Each row is a point on a tangle of strands that fork and nearly touch. The rows are in no order.
(in the rows, 128 means zero)
Points whose rows are less than 119 apart are linked; no others are. Some points are linked to none.
pimos: [ 84  78 128 146 109 108 116 100 155 137 117 128 177 140 164  85 122 142
 181  98 169 122 158]
matet: [ 87 127 102 125 156  82 164  95 184 125 155 165 134 138 159  60 132 136
 144 147 185 158 104]
dufaf: [104 142 121  98 121 163  84 187 134 133 167 150 102 137 124 195 164 184
 120 177 113 145  77]
guse: [133 159 171 122 147 118  62 115 161  95  52 156 135 103 154  99 146 110
  82 146 139 139 168]
zoka: [156 185 133 128 126 137 124 173 152 115 163 122  76 165 150 157 132 120
  98 145 100 115  77]
bop: [123 149 142 120 170 153 127 144  68 111  66 127 134 136 112 159 112 160
  67 129  93 172 169]
fala: [136  94 113 123 125 184 119 140 119 102 143 125 121 156 135  87 149  98
 117 131 171  73 178]
fidu: [ 85 184 126 112 100 139  98 133 135 118 160 170 102 149 106 147 171 148
  82 133 124  97 117]
medob: [148 109 138 136 174  78 160 111 106 169 185 117 145  87 143 119 162 150
 145 152 150 144 159]
kose: [127  84 192 177  95 116 138 131 127 123 108 158 105 132 165 179 105 130
 162 117 167 133 114]
beru: [120  91 134 137 125  59 154  90 161 104 187 136 143 112 166  66 144 100
 161 120 181 133 112]
Deduf: [ 84 134 160 150 103 148 115 134 105 100 130 118 100 193 147 131 123 135
 123 115 154 144 105]
Vin: [131 114 129 177  88 139 139 152 129 121  92 181  60 139  94 172 111  98
 107 134 153  86 153]
sis: [163 134 136 116 175 112 149 157  52  96 118  96 127 130 105 176 119 123
  94 140  92 163 142]
Zifa: [134 116 178 167  83 100 122  76  98 167 128 157  88 100 118 142 128 139
 137 122 201  99 172]
savo: [120 131 191  93 130 155 118 135  77 154 171 104  66 173 202 100 113 148
  99 122 171 186  67]
mirak: [161 124 115 122 162 147 146 129 155 139 111  51 120 134  95 100 139 132
  94 131  73 125 130]
sako: [163 125 147 129 126  83 133  97  81 166 161 111 109  84 118 134 105 113
 129 115 101 122 145]
novu: [173  79 105 139 191 128 173 125 152 137 133  48 133 119 115  86 108 159
 139 125  85 166 125]
segun: [ 79 123 141 130 157  98 131  91 156 149 106 161 152 138 193  91 113 144
 160 136 178 162 136]
vubu: [ 88  57 133 155  91 116 134 101 127 147 148 146 145 123 123 126 154 127
 176 101 187 113 146]
fepi: [113 116 149  93  96 123  52  89 110 148  85 139 142  98 140  61 137 121
 102 124 158 100 182]
mik: [141  87 116 148 153 100 165 135 179 147 169 147 122  99 135 122 182 137
 143 156 172 120 153]
Boge: [ 86  84 125 133  76 113 105  83  70 155 113 145 178 100  97 111 127 144
 153  93 170 104 160]
regab: [135  73 107 157 112 113 189 116 119 143  91 138 106 109  95 117 107 123
 136 139 181 122 180]
fenu: [116 163 143 181 147 109 155 136 152 129  80 104 166 118 107 178 117 143
 177  74  60 150  98]
Sepel: [114 122 115 132 126 160 134 129 171 179  55 144 144 103 102 161  91 163
 125 125  41 163 125]
fod: [132  94 149  87 137 125 116 119  86 169 161  74  78 159 167  87 106 154
 102 155 119 199  69]
Zuna: [143 143 145 116 135 157 140 152 109 162 111 123  92 158 175 141  78 136
 104 157 128 152 139]
Nobup: [ 99 111 115 113 142 125 112 140 178 119 163 157 156 119 136 122 206 159
 130 170 160 143 141]
nasuv: [101  83 116  95 115 164 120 166 124 167 167 133  98 117 101 170 167 198
 113 181 127 140 107]
sib: [144 137  99 106 128 120 140 129 116 136  67 151 139  92  42 163 131 139
 105 133  77 170 131]
vike: [ 98  91 182 153  76 135  93 147 113 107 114 116 117 172 184 167 101 112
 154  97 159 145  93]
gosi: [101 103 119  90 112  98  68 133 109  59 161 116 135 129 107  98 146  65
 112 121 135  90 124]
bul: [161 130  83  92  82 172 110 119  94 124 104 161 155  81  94 165 156  92
 133 127  93 107 135]
Pum: [130  51 119 137 138 144 187 129  96 164 116 138  60 118  68  99 102 154
  97 142 170 155 169]
nodek: [152 174 108 128 133 124 157 149 137 122 124 127 107 120  82 188  79 147
 137 145  51 161  50]
pofum: [152 110 108 109 135 138 136 100 120 131  93 104 163 106  78 114 127 118
  95 120  72 161 147]
pabub: [115 151 114 103 101 174  72 171 110 114 132 113 131 161 145 187 122 162
 120 159 102 133 106]
Vug: [137 146 107  78 166 133 114 162 135 115 138 154 143 121 155 159 139 143
 137 177 122 164 120]
tuza: [136 175 131 131 128 101 105 103 142 137 173 109 165 116 177 107 147  91
 158 112 107 118 114]
mos: [149 165 102  87 114 120  95 156 185 134  98 147 121  88 119 151 116 120
 111 160  61 130 122]
sozot: [183 138  66 112 120 166 156 137 112 114 139 166 133  80  72 140 129  91
 134 139 116 101 133]
zoti: [106  62 133 118 146 170 172 141 108 164 113 126  92 129 100 106 161 192
  91 144 163 140 170]
turof: [155 107  94 128 163  89 170  96 158 127 161  85 138 130 109  49 101 122
 153 141 112 151 107]
kaden: [100 174 165 153 123 113  82 115 173 142  95 147 168 112 143 154 174 123
 145  86 137  86 161]
rulo: [135 179 136 139 169 157 155 147 107 152  77 124 116 146 129 127  79 138
  90 155 107 162 175]
Zumak: [ 95 141 152  87 109 146  41 109 139 133  66 140 122 122 146  71 121 137
  99 142 126 145 150]
tib: [ 94 108 145 177 162  94 166 134 136 103 145  98 145 159 136 127 145 147
 140 114 132 158 110]
lamum: [108 159 195 119 166  84  87  96 182 117  82 152 151  84 162  76 138 103
 100 114 101 133 162]
lufi: [135 145  96  94 113 142 108 127 129 124 108 166 159 102 130 152 140  89
 134 121 141  80 181]
kevir: [149 110  93 139 125 120 149 126 175 109 107 122 135 124 132  57 103  93
 141 107 123  93 160]
gufo: [114 144 102 123 114 176  98 156 114 119 108 111 171 157 158 146  86 138
 166 122 108 112 103]
lek: [110  91 121 148 165  98 166 117 142  77 140  78 131 160 100  62 110 132
 140 132 152 165 117]
Folet: [184 127 131 116 111 116 142 135 122 168 152 123  71 108 125 160  95 135
 111 135  80 137 105]
Dufum: [170 162 142 124 116 106 119 126 177 151 146 144 105  93 141 149 110 104
 116 144  37 136  90]
mifav: [107 140  90 137 132 122 134 142 170  81 193 128 156 150 116  92 157 116
 153 131 183  80 131]
vez: [113 113  77 142 136 173 150 144 169 107 135 125 151 163 124  79 155 138
 139 157 189  79 149]
zanuz: [134  92 154 152 102  83 118  71 107 123 115 143 106 116  96 111 144 105
 126 104 178  71 182]
kos: [135 171  99  96 115 135 107 126 113 144 156  95 136 128 124 160  84 149
 143 125  49 152  44]
vofug: [105 207 181 131 155 102  89  79 218 150  91 154 176  97 155 101 160 107
 134  91 103  94 154]
Sesa: [127 139 152 155  92 115 151 124 108 125 183 123  92 163 148 125 116  96
 116 101 167  66 121]
soreg: [123 170 130 112 114  82 105  89 117 168 161 124 147  74 120 129 127 103
 142 124  93 105 107]
Zaf: [ 87  88 104 118 137 112 118 100  71 117 102 124 190 114  88  97 152 137
 131 114 149 136 157]
soras: [115  93 124 123 125 147 151 122 135 189 110 106  87 147 102 115 130 177
  92 144 105 161 131]
Gagi: [ 93 121  97 110 103 135 143 146 104 120  99 162 100 131  53 177 123 145
  87 145 120 151 120]
somu: [150 165 125 119 115 130 122 124  92 126 193  98 116 134  90 157 139 146
 115 128  63 126  54]
Noni: [161  90  98 142 104 166 171  89 116 146  81 157 164  96  93 124 128 123
 153 106 158 111 167]
rona: [112 169 156 105 158 133 141 136  98 149 134 150  79 148 173 109  95 126
 100 174 197 149 131]
dos: [149 191 143 171 146 106 156 126 172 112 148 103 140 150 158 143 119 109
 140  83  65 115  83]
pader: [ 88 197 184 164 127 139  68 130 110 128  70 121 154 144 143 175 158 150
 128 103 128 109 168]
tar: [106 118 111 123 134 142 145  88 157 204  74  97 124 127 108 100 100 185
 125 132  59 179 134]
kiz: [134 183 120 132 147 110 118 134 162  75 190 116 133 164 149  67 139  81
 110 133 146 103 138]
resuk: [159  95 137 118  78 122  97  83  96 144 110 119 136 101 115  92 146  88
  86  96 150  70 177]
dis: [155 144 120 144 154 107 169 120  65 158 174 104 155 127 149 136 133 121
 172 136 163 105 150]
Keme: [177 108  84 121 125 148 175 127  77  89  97 136 128 101  79 105  82  71
 134 129 114 114 107]
gazi: [116 114 151  86 123 156  91 125  86 157 123  90 105 153 165 128  69 151
 117 132 109 162 112]
bupa: [109 170 109 121  85 142 110 130 172 151  83 141 116 131 105 125  85 136
 118 118  62 144 109]
Lim: [106 170 126 101 163 167 120 167 107 121 158 132 125 147 176 128 137 148
 108 196 171 158 102]
Tunot: [156 109 148 124 152 133 149 138  40 100 131 100 123 138  79 179 151 155
  86 123 140 119 157]
rav: [136 103  92 118 143 161 136 136 111  96  97 100 164 151 127  92  83 142
 160 124 132 148 116]
git: [102 119 143 186 165  73 174 126 158 115 122 153 154 121 176 152 149 139
 179 107 151 159 131]
miz: [121 176 132 148 144 127 126 141 144 101 103 141 167 103  91 192  89 132
 159 104  38 162  67]
pugot: [121 100 112 126 140 109 120 124  52 119 143  97 178 126 138 117 123 107
 143 121 163 136 151]
zire: [144 139 156 128 159 114 115 111 121 128 184  95 193 134 225 141 144 125
 173 107 138 109  97]
gev: [136 135 117 132  84 116 149 123 167 108 168 150  71 170 142 116 104  80
 121 115 172 101  66]
zete: [144 145  89 139 115 111 125 132 168  73 159  94 111 133 112  61 114  61
 125 119 120  77 131]
Palol: [112 125 168 164 143  81 123 102 154 129 120 159 168 120 196 147 176 134
 189  65 132 148 102]
dizo: [101 178 153 165 116 142 102 141  89 122 126 146 142 128 111 187 149 165
 112 119 157 102 169]
Tov: [127 161 115 111 142 182 157 196 143 113 153 134  73 158 109 182 137 159
 108 170 111 126  77]
Guve: [152  62 113  96  61 155 102 136 145 158 128 138  67 111 112 119 129 128
 109 151 119 123 126]
Sude: [158 111  62 133 128 160 161  85  78 109  88 135 184  89  95  85 103  80
 137 107 127 132 150]
dup: [133  67 124 122 129 105 143 120 165 100 125 133 123 114 143  70 143  73
 135 116 178 126 153]
dode: [169 116 131 113 108 142 132 150 103 109 176 135  98 152 116 128 133  68
 125 125 150  62 153]
befo: [165 164  89  63 137 171  75 169 156 120 148 141 138  99 142 158 134 113
 132 182  86 119 115]
Tifol: [ 76 146 137 167  99 131 112 144 181  54 109 130 130 190 148 100 129 110
 162  85 129 103 117]
tos: [180 220 117 142 146 137 152 157 174 123 140 112  98 189 163 143 110 106
 127  84  94 114  54]
viram: [111 171 124 172 145 101 140 119 175 131 113  85 153 151 105 153 153 140
 147  88  78 113 129]
zit: [162  78 157 116 129 174 135 176  57 112 152  91 133 140 121 163 140 139
 129 128 141 114 131]
gofo: [118 117 168 137 179 114 117 133 124 135 119 115 213 118 202 146 154 146
 196  94 124 149 124]
rovar: [156 107 109 147  89 115 159 154 153 110 137 151  59 151 110 160  95 101
 117 131 130 100 107]
kifub: [133  94 189 146 111 100 124 130 135 140 130 165  69 118 144 133 119 109
 127 138 211 131 138]
det: [107 125 129 147 136 125 125 142 119 125 167 159 154 120 117 185 174 170
 136 151 169 124 149]
lel: [142 100 108  96 132 167 130 165 112 125 136 155 105 110  79 173 171 161
  86 151 112 152 133]

Follow the links from the first point to the second, and from the first to the third. Name the last point that the two ways share.
mos; fenu; gufo => dufaf
sis; regab; Folet => mos
Sepel; sis; lel => mos
gufo; miz; rona => dufaf

A fork is a point with three links, a tip a point with one. Leave the first point through the second and follow the links. Name the first fork or tip that comes.
tar; soras => lufi
lamum; vofug => Vin
tib; lek => dufaf
guse; Zumak => Deduf

A fork is a point with three links. Follow the links from the first point to the second and name the forks in between, in order.
lek; bop => mos Zuna
viram; novu => dufaf
Zuna; Palol => mos
bop; soras => Zuna mos
Tov; zoti => dufaf mos
mos; Tunot => Zuna
soras; Tov => mos dufaf
fod; pabub => Zuna mos dufaf

Name the points in between on the shortest way along the links from the first point to the second, in order.
nodek; Palol => miz fenu viram dos tos zoka Tov dufaf nasuv lel Gagi sib pofum mirak novu turof lek tib git
kifub; kaden => Zifa zanuz resuk fepi Zumak guse lamum vofug
mos; turof => Dufum Folet sako soreg tuza zire gofo Palol git tib lek
kevir; Zifa => dup beru matet segun pimos vubu Boge Zaf pugot dis medob mik Nobup det dizo pader kaden vofug lamum guse Zumak fepi resuk zanuz
zete; Vin => kiz mifav vez fala dode Sesa gev rovar
